Each row is a point on a landscape with many valleys, with its height.
From any point a ball rolls to the lowest of the 2 points nearest to it. It stops when none of these is lower. Distance is the straight distance between rows; heights are no part of it.
nukam: [ 0.08  0.59  1.61 -0.29  1.09 -0.84 -2.61 -1.59  1.98 -2.21 -0.48 -3.05
  2.33  1.26  1.47 -4.10  0.29  2.11  1.39  0.02 -1.99]  (h 33.5)
Bet: [-0.36 -0.08 -2.92  1.70 -2.11  0.15 -0.45  1.42 -2.12 -2.27  1.14 -0.20
  0.68 -3.10 -0.77 -0.98  1.64  0.33 -3.11 -1.19  2.97]  (h 45.8)
Musi: [-1.67  1.41  1.72  1.33  0.86 -1.47  0.31 -0.12  2.55 -2.78 -1.98  2.87
 -1.84  1.01 -2.51  0.62  0.70 -1.97  1.76 -1.14  2.55]  (h 49.3)
Kodot: [-1.71  0.93 -1.79  1.12 -0.77  2.57 -3.41 -0.86  2.41 -2.17  0.64  0.69
 -1.51  0.21  0.27 -1.99  2.07  1.19  0.14  0.76  1.13]  (h 79.3)
Mil: [ 0.01  1.70 -0.93 -1.57 -0.46 -1.83  3.99 -2.46  1.16 -1.16 -3.46  1.98
 -0.87 -1.10 -2.77 -1.99  5.17 -4.80 -0.77 -0.88 -0.04]  (h 34.6)
lezi: [ 0.00 -1.05  1.19 -1.18 -1.31 -1.78  0.29 -0.65 -2.23 -0.29 -1.46  0.70
 -4.66 -2.47 -4.99 -1.26  1.18 -2.16  1.61 -2.41  1.61]  (h 38.6)
Giz: [ 0.49 -0.27  0.96 -0.28  2.16 -0.20  1.28 -0.48  1.60 -3.16 -1.66 -1.49
  0.76 -0.02  1.98 -4.13  0.51  0.62 -1.02 -0.86 -1.88]  (h 39.4)
kur: [ 1.39 -0.44  1.68 -2.39 -0.89  0.48  1.61 -2.22  0.52  2.21 -0.82  0.70
 -1.61 -0.57  1.60  0.47 -0.77  0.89  3.01  0.64 -1.83]  (h 52.8)
taf: [ 0.34 -2.56  1.57  0.38  1.31  0.06  2.84  1.92  0.23 -1.35  0.34  0.90
  1.33  1.01 -2.52  1.42  1.38  1.61  1.79 -0.63  0.29]  (h 55.9)
bepe: [ 2.87 -3.40  2.62 -0.87 -0.33 -2.53  2.33  2.55 -1.19  2.04 -0.16 -2.44
  0.04  1.56 -0.37  3.19 -4.00 -3.32  2.96  2.21 -1.72]  (h 58.8)
fov: [ 1.97  0.11  0.09  1.76 -1.71  4.88 -2.09 -1.39  3.03  1.11  0.76  0.80
 -0.10  1.08  0.74 -0.19  0.72  2.26  2.34  1.02  0.25]  (h 59.4)
lefi: [-2.12 -2.53 -0.23 -2.90  0.20 -0.36  2.27  0.36 -3.04 -1.72 -1.30 -1.08
 -3.53  0.47 -1.49  2.42  0.33 -6.26  0.28 -2.78 -1.20]  (h 32.1)
bam: [ 2.95 -0.37  0.52 -4.43 -0.52 -2.20 -0.31  0.82 -2.87 -1.14  0.94 -2.84
  0.68  0.31 -0.29  2.51 -2.92  0.94  0.16 -1.81 -0.79]  (h 63.6)
Fid: [-1.42 -4.43  1.67 -2.22 -0.76 -0.86  4.24  2.23 -2.94  1.05 -0.40 -0.80
 -1.39 -1.49 -1.85  1.70 -0.12 -1.79  1.72  2.96 -1.40]  (h 61.6)
rodef: [ 0.12 -0.64  3.41 -0.12  0.07 -0.62  1.18 -0.43  0.49 -3.15 -1.49  2.37
  1.11  1.59 -1.25 -1.32  3.19 -2.09  4.57 -1.82  2.67]  (h 48.6)
siras: [-0.07 -1.67 -0.69 -1.57 -1.08 -2.44  1.63  1.84 -3.43 -3.92 -1.46 -1.85
 -1.96 -0.73 -1.27  1.69 -1.16 -5.35 -1.35 -3.05 -0.13]  (h 28.2)
medi: [ 0.40 -0.42 -2.63 -0.29  1.25  0.69 -0.22  2.76 -0.23 -1.14  3.16  0.49
 -1.17 -2.71  1.88  0.15 -1.59  0.35  0.35  3.25  1.70]  (h 46.1)
denag: [ 0.66  2.04 -1.27  2.78  0.17 -1.00  2.58 -0.52  4.05 -0.22 -3.47  1.37
 -1.15  0.12 -3.40 -3.89  3.13 -3.76 -0.18 -1.54 -0.77]  (h 23.9)
zozi: [-1.07  3.71 -0.62  0.20 -2.34 -0.22  2.49 -1.62  2.88 -1.23 -3.59  1.42
  0.58 -0.27 -2.06 -4.01  4.02 -2.77 -0.84  0.41  0.05]  (h 29.4)
Miba: [-1.34  1.02 -1.83 -0.81  1.70  0.52 -2.62  0.42 -1.14  4.16  0.45 -2.59
 -2.70  1.64  1.98  0.61 -1.85  3.22  0.05  2.52  0.78]  (h 71.6)
Ran: [ 1.66  0.36 -0.35 -0.64 -1.01  2.20  0.08 -2.25 -0.60 -0.39  1.15 -0.40
  2.47 -0.69  0.66 -1.76  0.88  2.73  0.08  0.61  1.03]  (h 34.5)
nozo: [ 2.87 -5.32  1.37 -1.24 -0.51 -1.42  2.04  3.11 -2.09  1.76  1.50 -1.56
 -0.80  0.55 -0.14  2.07 -1.03 -1.45  3.02  0.41 -3.15]  (h 57.0)
zeg: [ 2.66  0.69  2.04  0.59 -1.85  1.39 -0.19 -2.94  2.68  0.93 -0.81  1.80
 -0.94  0.99 -0.68 -0.47  0.13  2.09  2.49 -0.57 -1.41]  (h 56.6)
nom: [-0.54 -3.57  1.46 -2.20  1.13 -0.30  2.72  2.55 -0.65 -1.65 -0.32  0.46
 -1.03 -1.20 -3.56  2.38  0.22  0.50  1.56  1.56  0.09]  (h 58.6)
sinil: [-3.80  0.67 -0.34  4.54 -2.22  1.30 -1.15 -0.51  1.10  1.24 -2.16  1.52
  1.63  1.84  1.39 -0.49  0.89  1.80 -0.99 -1.53  2.89]  (h 59.2)
fer: [ 0.41  2.49  0.98 -1.55  1.54 -3.45 -2.14 -1.59 -0.69  0.17 -0.55  0.11
 -0.60 -1.17  0.49 -3.08  1.25 -2.59 -0.62 -2.32 -1.04]  (h 33.7)
dok: [-0.39 -0.16 -2.31  3.46 -0.20  2.99 -1.72 -0.36  0.68  1.19  0.72 -0.87
  0.20  0.96 -0.88  1.65 -1.86  2.93 -1.36 -0.35 -1.34]  (h 62.6)
dov: [ 4.15 -0.47  0.23 -2.52 -0.97  0.79 -1.35 -0.38 -3.34  0.30  1.21 -3.26
  1.47 -0.73 -0.32  0.86 -1.55  0.00 -3.20 -1.44 -0.66]  (h 59.6)
zusad: [-2.57  2.01 -0.89  1.37  0.46  2.90 -1.94 -0.19 -0.71  1.17 -0.59  2.61
  1.25  0.60  0.09  2.25  2.09  0.33 -3.17  0.19  2.07]  (h 76.1)
zafe: [-1.84 -1.34 -0.03  1.04 -1.29  0.91 -0.69 -0.61  0.27  0.28 -0.58 -0.24
  2.15 -0.14  2.27 -2.75  1.92  3.34 -0.20  1.32  0.43]  (h 27.8)
bilug: [-1.20  0.36 -0.11 -0.62  1.30 -0.27  0.06  0.00 -0.85  2.83  0.20 -0.59
  2.03  0.50  1.83 -0.20 -1.39  2.58 -1.56  2.10 -1.22]  (h 68.5)
tepab: [ 1.67 -1.03  3.30  0.33  1.20 -1.85 -0.23  2.35 -1.98  0.83  0.56 -1.58
  2.47 -0.13 -3.03  0.90 -2.78 -2.16 -1.03  1.18  0.07]  (h 62.4)
bikuf: [ 2.47 -0.32  0.48 -2.36  1.29 -2.86 -0.45  0.98 -0.01 -0.51  2.57 -1.66
  1.25  1.91 -0.23  2.29 -1.82  1.98  2.31  0.28 -0.51]  (h 66.9)
sebil: [ 1.47 -0.42 -0.11 -0.92  0.02  0.37 -0.58  3.31 -2.90  0.51  0.48 -1.64
  0.99  1.86  3.87  3.26 -1.70 -0.35 -1.41 -0.47  0.28]  (h 77.5)
furuv: [-1.16 -0.32 -0.93 -1.36 -0.68  0.07  3.96 -1.61  1.87 -1.88 -0.46  3.04
 -2.15 -2.12  0.58  0.23  1.71 -3.23  1.67 -0.47 -0.94]  (h 42.7)
fiker: [-1.30 -1.08 -1.74  0.52 -0.05  1.90 -3.41 -0.76 -0.33  0.81  1.73  0.67
  3.47  1.16 -0.58  3.11  3.86  2.14 -0.76  0.25  0.34]  (h 66.7)
zesur: [-0.56  1.13 -1.17  3.62 -2.08  1.83 -0.20 -1.12  1.18  2.29 -0.96  1.48
 -0.07  0.68  0.47  0.71 -0.77  1.48 -1.38 -1.14  0.22]  (h 60.9)
Pofe: [ 0.92 -1.81 -1.04  0.17 -1.05  0.63  0.30  4.19 -2.78  3.25  0.22 -3.30
 -0.01  1.06  1.82  0.41 -1.55  3.28 -0.78  1.47  0.10]  (h 68.6)
ket: [-0.76 -1.25  0.82  0.53  2.65  1.60 -1.15  3.59  1.53 -0.07 -0.05  0.70
 -1.32  2.62 -0.57  0.49  1.13  1.01 -0.76  1.16 -1.73]  (h 72.9)
Venum: [-1.64 -0.49  1.62 -1.27 -0.42  0.71  4.06 -2.74 -1.02 -0.19 -3.92  0.03
 -2.00 -0.56  0.44 -1.63  1.37 -0.85  1.50 -2.81 -0.30]  (h 24.5)
zaf: [-3.05 -0.19 -2.10  0.09  0.07  0.50 -1.27 -3.14 -1.96  0.62  1.10 -2.62
  3.81 -1.31  2.09  0.35 -0.51  2.78 -1.05  1.41  1.19]  (h 49.6)
pegif: [ 0.74  3.56  1.59 -1.93 -0.30 -1.22 -1.72 -3.25  2.82 -0.78 -1.22  0.27
  2.48  2.04  0.46 -1.97  1.55 -0.63 -0.49 -0.74 -0.88]  (h 41.1)
Pelom: [-0.37 -1.54 -1.75  0.67 -0.93 -0.33 -1.67  1.69 -0.53  0.34  2.02  1.10
 -0.86 -1.37  2.63 -2.57  1.30  2.87  0.91  0.06 -0.91]  (h 34.1)
pavot: [ 0.46  3.32 -1.82 -1.06 -1.94  0.42  1.01 -2.72  2.49 -4.04 -1.93  0.89
 -0.63 -0.99 -0.28 -1.17  0.05 -0.28 -0.15 -1.64  1.98]  (h 49.4)
Tido: [ 2.48  1.14  1.71  0.05  1.54  1.47  1.92  0.85  1.19  2.58 -0.13  3.00
 -0.66 -0.42 -2.12  0.84 -0.03 -0.86 -1.33  1.87 -1.47]  (h 71.2)
Kazib: [ 0.92  1.12  0.53 -0.73  1.90 -1.90 -2.73 -0.42 -0.04  2.08  0.82 -1.69
  0.17  2.89 -0.29  2.58 -3.04  2.76  1.13  0.54  0.85]  (h 69.4)
Legu: [-0.72  0.65  1.46  0.43 -0.49 -0.59  0.04 -0.68  1.93 -1.24 -2.06  1.61
 -1.04 -0.56 -0.66 -3.61  2.09 -0.91  1.38 -1.10 -1.40]  (h 15.1)
molud: [-0.75 -1.65 -1.07  2.58  0.50  3.54 -1.06 -0.90  0.16  1.69  0.77 -0.25
  2.68  2.58 -0.25  3.93  1.12  1.26 -3.24 -0.48 -0.74]  (h 64.4)
ruf: [-0.16  0.36 -0.32 -0.89 -0.54  0.53 -0.24  0.40 -1.66 -1.70 -0.30 -1.72
 -1.33 -0.86  0.36 -0.50 -1.88  1.43  0.60 -0.97  2.60]  (h 33.6)
nuvuz: [ 0.10  1.08  2.11 -1.35 -1.15  0.62  1.39 -1.25 -1.27 -0.24 -3.11 -0.54
 -2.54 -1.71  1.76 -2.46 -0.69 -0.24  0.52 -0.98  1.50]  (h 29.1)
fose: [ 0.97  2.22  1.40 -0.34  0.92 -3.33  0.52 -1.11  1.35 -2.35 -0.90  1.89
 -0.14  1.07 -3.38 -0.03  1.36 -1.64  0.60 -2.90  0.39]  (h 47.2)
Baruf: [ 0.47  0.94  0.50 -0.29  0.54  0.13 -3.60 -0.32 -1.29 -0.40  0.11 -0.75
 -0.96 -2.11 -0.34 -3.87  1.42 -0.94 -2.24 -1.04  1.01]  (h 27.9)
sukin: [ 0.25 -0.36 -1.36  1.25 -1.41  0.56  0.49 -0.21  2.81 -1.46 -1.18  2.01
 -2.64 -0.78 -2.23 -1.22  1.86 -0.17 -0.97 -0.95 -1.21]  (h 5.6)
lev: [ 2.61 -2.72  2.82  0.76 -0.63 -0.75  1.23  4.53 -1.47  0.61 -0.62 -1.37
 -0.06  0.69 -2.49  2.15 -4.04 -3.45  0.01  1.71 -0.84]  (h 60.5)
tet: [-1.89  0.07 -0.74 -0.67  1.35  0.26 -1.54 -0.52  1.87 -1.17 -0.60  0.76
  2.79  2.54 -0.79  1.13  2.06  1.75 -1.83 -0.17 -0.40]  (h 69.1)
far: [-0.37  1.63 -1.00  0.40  0.18  1.97 -2.14  0.15 -1.00  3.33  0.32 -0.62
 -1.17  2.24  3.08  2.43 -1.88  1.76 -0.37 -0.37  1.28]  (h 73.2)
zup: [ 0.74  2.25 -0.50  0.98  0.21 -3.14 -1.25  0.04 -0.40 -0.27 -0.48 -0.57
  1.39  1.40 -4.06  1.27 -1.41 -0.49 -3.22 -2.30 -0.98]  (h 37.1)
tun: [-0.45  0.13 -2.81  0.05  0.24  1.40 -1.09  1.95 -0.51 -3.61  2.57  1.23
 -1.03 -2.21  0.58 -0.11  0.78  0.03 -1.19  0.41  2.02]  (h 42.4)
tisa: [-0.16 -0.43  1.44  1.08  2.68 -1.23  0.04  1.32 -1.73  2.11  1.06 -1.70
  3.54 -0.22 -0.19  0.59 -3.09  0.55 -3.34  2.71  0.09]  (h 65.3)
kabod: [-0.09 -2.01 -0.14 -1.85  1.09  0.85  2.10 -0.89  0.57 -2.59 -0.73 -0.87
 -1.04 -1.27  1.84 -2.50  0.05 -0.32  2.24  0.29 -1.64]  (h 43.8)
Pevor: [ 2.48  1.54  0.91  0.56 -0.22 -0.75  2.93 -2.70  0.43 -2.19 -0.60 -0.19
  3.59 -0.02  0.80 -1.29 -0.92 -0.31 -0.97 -2.86  1.34]  (h 46.3)
pas: [-0.37 -0.33 -1.05  1.89  1.47  1.31 -2.21  1.40  3.53 -1.63 -0.04  1.34
  0.75  2.74 -0.75 -0.20  2.46  0.46 -1.92 -1.33 -2.83]  (h 71.1)
Tud: [-3.43  2.53 -0.62 -0.15 -1.77 -2.17  0.29 -1.32  2.20 -1.36 -1.81  2.46
  0.63  0.33  1.25  0.08 -0.35  2.36 -0.32  0.26 -1.27]  (h 47.5)
domu: [ 1.59  3.55  1.70 -1.14  1.49 -1.42  1.06 -1.56  3.23  0.14 -2.47  0.90
  1.01  1.30 -2.31 -1.34  1.58 -3.22 -0.36 -1.53 -1.21]  (h 44.7)
dak: [-2.87  2.05  0.30  3.04  1.20  0.51  0.92 -0.03  1.96 -0.14  0.71  1.67
  3.99  0.05  3.46 -0.39 -1.57  1.60 -0.01  2.98  1.60]  (h 72.2)
Vom: [ 1.44 -1.17  0.14 -1.53 -1.45  0.51 -1.42  4.51 -2.97  0.75  0.21 -0.87
 -1.21 -0.33  0.41  2.21 -1.77 -2.09 -3.09  0.59 -0.29]  (h 79.1)
Gagez: [-0.05  0.45  0.17 -3.00 -0.12 -2.74  2.34 -0.65 -1.19 -4.34 -0.66 -0.33
 -1.89 -0.94 -2.38  2.09 -0.55 -2.09 -0.45 -2.81  0.62]  (h 23.3)
toful: [ 2.27 -2.93 -1.45 -1.22  0.89 -0.77  2.34  2.26  1.15 -0.77  3.04 -2.46
 -1.78 -0.73  1.15  1.69 -3.10  0.55  3.46  2.72 -0.10]  (h 53.7)
Bamot: [ 1.60  2.92  3.03 -3.20  2.54  0.44 -2.55 -2.32  0.17 -0.58 -0.76  0.14
  1.96  0.73  1.45 -1.42  0.53 -1.41  0.41  0.46  0.59]  (h 34.8)
kala: [-1.43  0.06  1.11  1.29  0.59  0.35  2.17  1.04  1.83 -0.13 -0.38  2.29
 -0.93 -0.17  2.19 -0.24 -1.77  1.91  2.55  2.31  1.38]  (h 64.8)
Mamib: [ 1.97  0.34 -1.08  0.64 -0.98  0.14 -2.04 -2.10 -2.45  2.35  2.66 -1.65
  3.31 -0.95  0.29  1.55 -1.44 -0.29 -2.61 -1.80 -1.08]  (h 56.0)
Zavub: [ 0.16 -1.78 -1.81 -1.70  0.06 -2.43  2.43  3.68 -0.51 -1.40  3.37 -0.23
 -0.07 -2.06  0.72  0.79 -3.30 -0.66  1.48  4.38  0.24]  (h 50.2)
Zufa: [ 0.23  0.70  1.25  1.61  1.62 -0.32  1.22  0.38  1.20 -0.35  0.27  2.34
  0.27 -1.71  1.74 -0.51 -1.03 -2.30  0.43  0.55  0.63]  (h 67.4)
nuz: [ 0.69 -2.63  1.04 -2.00  1.57 -2.53  2.56  2.18 -0.25  2.41  1.92 -0.79
 -2.40  1.05  0.12  1.16 -1.84 -0.08  4.62  2.24 -3.46]  (h 54.6)
tes: [ 1.96  2.05 -1.02  2.88 -1.52 -0.15 -0.01 -1.30  0.00  1.08  1.24  1.39
  3.57 -1.02 -1.22  0.68  1.40 -1.34 -1.71 -1.87  1.74]  (h 52.1)
Pep: [-0.73 -0.23 -2.17  2.94  1.46  0.21 -0.15  0.35  2.42  0.89  2.56 -0.03
  3.11  0.79  2.60 -0.42 -2.25  3.16  1.05  3.65 -0.15]  (h 74.4)
kenit: [ 0.98 -0.29 -0.83  0.62 -0.65 -1.26  1.13  1.73 -0.08 -0.27  0.15 -0.03
  1.37  0.42 -1.56  1.89 -2.72  0.84 -2.15 -1.78 -0.38]  (h 33.4)
dupok: [ 1.02  1.09 -0.81 -0.47  0.28  2.02 -2.41 -0.11 -1.00 -2.61  2.16 -0.69
 -0.11 -1.68 -0.91  1.61 -1.13  0.59 -1.72 -0.10  2.91]  (h 38.3)
lere: [-1.88  2.09  0.03  3.74 -1.44 -1.04  0.01 -0.03  0.78  0.40 -1.51  2.39
  1.94 -0.43 -0.01 -3.31  1.55  0.03 -2.29 -1.21  1.66]  (h 57.1)
fibi: [-2.64  1.15 -2.71  0.93 -2.02 -1.12 -0.72  0.63  0.44 -0.17  0.48  2.42
  1.51  0.40  2.60  0.40  0.24  3.24 -1.44 -0.75 -1.18]  (h 44.2)
zik: [ 0.11  1.07  1.60  1.74  1.29  1.71  0.61  2.05  0.03  2.11  0.57  3.12
 -0.48  0.16  0.34  2.50 -1.13 -1.16 -0.92  1.23  1.05]  (h 69.5)
firo: [-1.54 -1.37  3.50  0.25  0.98  0.17  3.56  0.89 -1.89 -0.15 -2.70  0.12
 -0.67 -0.87 -0.40 -1.21  0.92 -2.47  0.41 -0.76  0.45]  (h 18.3)
giri: [-0.11  1.96  1.72 -1.70 -0.76  0.35 -4.04 -2.51  0.53  0.94 -0.49  0.91
  0.08  1.26  1.66 -1.26  1.54  2.30  2.29  0.61 -0.13]  (h 1.7)
kiz: [-0.13 -0.80  2.26 -3.52  1.32 -1.88  0.18  0.34 -3.17  0.18 -1.48 -1.01
 -3.08 -0.76 -0.25 -0.08 -0.86 -5.90  0.79 -1.95 -0.49]  (h 36.5)
Sifup: [ 1.61 -1.21  0.17  1.49  1.10  2.67  0.73  3.12  0.65  1.75  0.93 -1.59
 -2.06  1.45  2.49 -0.49 -2.08  1.60  1.86  1.56  0.09]  (h 71.5)
pitam: [ 1.99  0.37  1.72 -0.42 -0.44  0.59 -2.29 -0.81  0.49  1.48 -0.64  0.83
 -2.13 -0.31 -0.72 -4.07  2.83 -1.14  0.60 -1.30 -0.01]  (h 22.0)
nur: [-1.61 -1.99 -0.22 -1.12 -0.68 -0.44  1.80  4.25 -4.18  1.38 -0.25 -1.00
  0.05 -0.65  2.21  0.22  0.11  1.65 -1.81  3.08 -1.26]  (h 66.6)
lud: [-2.70 -1.52 -2.59  1.54  1.45  3.33 -1.99 -1.83 -1.40  1.37  2.31 -1.94
  2.81 -1.54  1.51  0.56  1.28  0.12 -2.09  3.62  0.29]  (h 45.9)
sebe: [-0.49 -0.95  1.98 -0.71 -0.78 -1.67  2.86  0.90 -2.64  0.63 -3.39 -0.52
 -1.51  0.08 -3.36  0.19  0.90 -4.64 -1.37 -2.99  0.93]  (h 24.3)
Letaf: [-0.24  1.50  0.42 -2.91  1.35 -1.19  0.86 -0.94  1.53 -3.72 -0.08  0.63
 -1.73 -0.07 -0.64  2.21 -2.33  0.63  0.17 -1.07  0.14]  (h 28.7)
dabaz: [-1.29  1.69 -0.79  3.54 -0.43 -1.30 -2.27 -0.25 -0.10  3.15  0.20  1.96
  2.82  0.78 -0.27 -0.82  2.50 -0.64 -2.19 -1.10  0.57]  (h 54.7)
kofo: [ 1.91 -2.81 -0.69  1.99  1.95  2.36  0.69  3.79  1.62  1.29  0.76 -0.99
 -1.04  2.15  0.10  0.13 -1.04  1.59 -0.52  1.21 -2.98]  (h 72.8)
vuz: [-1.76 -0.07 -4.10  1.64 -1.48  0.40 -4.57 -0.72  0.07  0.39  2.22 -0.77
 -0.04 -1.12  2.85 -1.24  0.56  1.62 -0.85  0.16 -0.51]  (h 38.0)
Gib: [ 0.83  0.53  1.72 -1.29 -0.25 -1.14 -0.21 -0.24 -1.88  0.22 -0.64  0.63
 -3.00 -2.72 -2.03  0.08 -1.64 -2.66  0.04 -0.18  0.34]  (h 34.3)
Koma: [-3.30 -0.78  0.40 -0.77 -0.89 -1.93  0.64  0.45 -1.36 -1.94 -1.61  2.48
 -3.95 -1.31 -1.46 -0.24  1.71 -1.87  2.98 -2.38  2.33]  (h 42.3)
vumod: [-1.28  1.09 -0.87 -1.48  0.23  0.66 -5.81 -3.13 -1.62  2.74  2.15 -0.47
  1.20  0.27  0.50  3.11  0.51  1.32 -0.20  0.76  0.36]  (h 23.7)
zapot: [-0.31 -0.12 -2.38  1.78 -1.31  2.97 -4.79 -4.06  2.56 -0.83  1.49 -1.00
  1.25  0.07 -2.24  0.38  3.49  0.36 -0.94 -0.62  0.49]  (h 81.8)
bosa: [-0.69 -2.07 -3.75 -0.37  0.94  3.42 -1.58 -0.35 -0.71  0.81  3.66 -3.37
  0.76 -1.17  0.51  0.94 -0.10  1.51 -2.19  3.98 -1.90]  (h 43.4)
num: [-0.27  1.47  0.14 -2.70  0.97 -1.23  0.28 -0.41 -0.33 -1.45  0.55 -0.21
 -2.07  0.41  1.28  1.98 -3.63  1.13  2.59  0.55  2.33]  (h 33.9)
fedun: [ 2.81  2.63 -0.30  1.28 -0.53 -1.15  0.10 -1.73 -1.10 -0.23 -0.26 -1.14
  4.88  1.05 -1.42 -0.10  1.54 -0.85 -1.58 -3.92  2.38]  (h 49.5)
gik: [ 0.83  0.94  3.19 -1.53  2.76 -0.40 -0.93 -1.26  1.74 -0.67 -0.86 -1.25
  0.42  1.87  1.27 -3.12 -0.83  0.69  3.33 -0.32  0.40]  (h 26.1)
Lukam: [-0.58 -3.79  0.03 -0.70 -0.69 -1.60  3.00  4.91 -3.42  1.09 -0.42 -1.73
 -1.25 -2.35  0.11  0.09 -1.71 -1.38 -0.86  3.49 -1.28]  (h 64.3)
tem: [ 2.94 -0.24  1.17  2.91  0.53  1.98  0.33  0.45  2.12  2.11 -0.13  1.12
  0.32  0.34 -4.13 -1.10  1.10 -0.72 -2.33 -0.16 -1.51]  (h 72.7)
bav: [-1.02  1.76  0.24  0.01 -0.03 -0.66  1.83 -1.61  0.94 -3.28 -1.09 -1.41
  3.12 -1.00  1.65 -3.08  0.74  0.11 -2.22 -1.40  0.60]  (h 43.1)
Burov: [ 0.75 -1.53  1.96 -1.72  0.49 -1.68  1.41 -0.04 -1.51  1.51  0.93 -0.34
 -3.49 -1.48  0.25  1.00 -2.39 -3.64  3.88  0.45 -2.71]  (h 51.8)
muli: [ 0.51 -0.55 -1.60  1.91  0.33  1.89 -1.07  2.54 -0.97  4.90  1.92 -3.82
 -1.54  1.62  2.69  0.02 -2.73  1.77  0.08  3.08  0.75]  (h 70.0)
zinu: [ 0.49 -2.58  1.32 -2.46  0.39 -1.86  1.82 -1.16 -1.19 -0.26  0.78  0.83
 -1.52 -1.75  0.35 -0.69  0.74 -0.70  3.71 -0.12 -2.19]  (h 48.2)
vur: [-2.60 -0.78 -1.00 -1.47 -0.92 -1.56  4.30 -2.72  0.58 -2.32 -0.68  1.84
 -2.72 -2.23 -2.51 -1.07  3.35 -5.28  1.47 -1.28 -0.14]  (h 38.9)
Tuvo: [ 1.68 -1.80 -0.14  1.02 -0.37  0.04  2.39  0.53  1.28  1.11  0.26  0.03
 -3.61 -2.06 -1.66 -0.49 -3.92 -0.13  0.82  0.97 -3.60]  (h 58.2)
sim: [-1.92  1.13 -3.50  1.86 -1.75 -0.22 -2.26 -0.86  1.07 -0.92  1.14  0.30
  0.45 -0.91  0.69  0.15  1.36  1.77 -3.31 -2.49 -0.54]  (h 41.0)
mir: [-0.21  1.39  1.13 -1.54  0.25  2.59 -4.83 -3.31 -0.43  2.14 -0.24 -0.12
  0.49  1.98 -0.18  0.63  2.60  1.38 -0.56 -0.27  0.51]  (h 14.7)
sagum: [ 1.96 -1.41 -2.65 -1.61  0.23  2.85 -0.52 -0.86 -0.56 -0.52  2.84 -2.27
  2.53  0.36  2.13  0.92  0.82  2.44 -0.76  1.21 -0.33]  (h 39.7)
Lemat: [ 2.22  2.30 -1.33  0.34  0.10 -3.66 -1.19 -0.57 -0.15 -0.49 -0.72 -0.87
  0.26 -0.34 -2.10 -1.12  1.42 -1.83 -3.03 -3.73 -1.12]  (h 38.5)
tupu: [-2.50 -0.09 -1.58  0.90 -1.43  0.55 -1.87 -2.66 -3.24  2.06  1.30 -2.49
  3.69 -2.02 -0.02  1.84 -1.43  0.34 -3.62  0.34  1.24]  (h 52.7)
mik: [-1.76  0.89 -0.27  0.32  1.54 -0.87  1.52  1.21  0.40 -1.61  0.66  2.21
  2.72 -0.22  2.18  0.84  0.05  0.08 -1.00  0.78  1.28]  (h 69.6)
Kuvi: [ 2.50 -1.66 -1.01 -0.49  0.04  0.63  1.96  1.48  0.25 -0.88  1.69 -2.06
 -2.17 -2.04 -1.50 -0.85 -2.35  1.56  0.69  2.68 -1.46]  (h 56.2)
fano: [-0.06 -1.02  2.17 -0.15 -1.35 -2.39  1.14 -1.35 -0.36 -1.26 -0.58  2.26
 -1.47  0.54 -0.34  0.88  0.67 -1.63  4.17 -3.63  1.68]  (h 45.5)
taleg: [ 0.23 -1.02  2.53  0.47 -0.57 -0.18 -0.57 -0.02 -0.21 -1.66  0.01  1.02
  2.23  0.94 -1.13 -0.65  2.65  2.03  2.45 -1.24  1.90]  (h 52.4)
tenid: [ 1.35 -0.98  1.96  1.07 -1.70 -1.23  1.81  2.62 -2.09  0.47 -2.03  0.38
  0.51  0.30 -2.20  1.78 -0.89 -2.33 -2.36 -1.95  0.64]  (h 28.8)
Pil: [-0.59 -0.41  1.06  0.87  0.19 -0.87  0.92  1.69 -0.13  0.67  0.61  0.54
 -2.49 -0.60 -1.55  0.00 -2.36  2.11  3.63  1.59  0.42]  (h 62.5)
Riku: [-0.50 -2.48  0.97  2.03 -0.74 -0.70  1.54 -0.09  1.42  1.47 -1.21  1.15
 -4.15 -0.58 -2.45 -1.36 -1.10  1.95  3.13  1.40 -1.91]  (h 60.4)
Siko: [ 1.65  0.96  1.10 -1.90  0.88  1.31 -2.34 -1.44  0.18  0.69  0.29 -1.49
 -0.60  1.96  3.87 -1.46 -0.09  2.34  3.97  1.00  1.04]  (h 16.0)
kupap: [-1.33  2.34 -0.43 -0.08 -2.14 -0.72  3.63 -1.45  1.88 -1.96 -1.26  2.86
 -0.17 -1.70  1.53  0.42  0.72  0.34  0.14 -1.76  0.82]  (h 46.7)
vud: [-4.08  1.78 -1.91  1.39 -0.25  3.58 -3.55 -2.20  1.29 -0.49  0.08  1.51
  1.70  0.38  1.46  0.38  2.31 -0.02 -1.11  2.45  0.98]  (h 77.7)
Zumav: [-0.80 -0.37 -3.15  1.22  0.84 -0.69 -0.63  1.31  3.19  1.43  2.37 -2.08
 -0.79  2.03  3.24 -0.97 -0.65  3.96  2.35  3.98  0.21]  (h 76.3)
mulug: [ 0.89  0.75 -1.02  2.22 -3.30  0.36  3.10 -0.34  4.12  0.04 -2.60  2.44
 -2.27 -0.34 -0.62 -2.15  4.25 -2.26  0.22 -1.71 -1.38]  (h 16.4)
domab: [ 0.63  0.66  0.07 -2.27  0.95 -0.62 -0.25  1.72 -2.02  3.79  0.48  0.15
 -0.25  3.29  3.45  3.75 -1.57  1.33 -0.61  0.91 -1.37]  (h 75.3)
kopom: [-2.99  2.05 -0.86  0.67  0.76  3.42 -1.89 -1.27 -0.70  3.67 -1.16  0.65
  0.28  2.26  1.69  2.76 -0.26  1.72 -3.00 -0.12  0.39]  (h 74.7)
zovir: [ 0.03  0.60 -1.87  1.67  0.34  3.03 -5.27 -2.63  2.13 -2.10  2.56 -1.40
  0.80 -0.63 -0.46 -1.58  0.40  0.48  0.50  0.83  1.53]  (h 80.6)

Where does a ball stop that starts at each point below?
Pofe | Gib
Pil | ruf
ket | Giz
bikuf | zafe

Call two points neighbours if one is among the 2 nearest of the other. Go from one point of each pair to the other, from neighbour to neighbour, staying as low as possible. Name the highest point that can't be avoided.
ruf / Gagez | num
Gib / ruf | kiz
ruf / sukin | Lemat
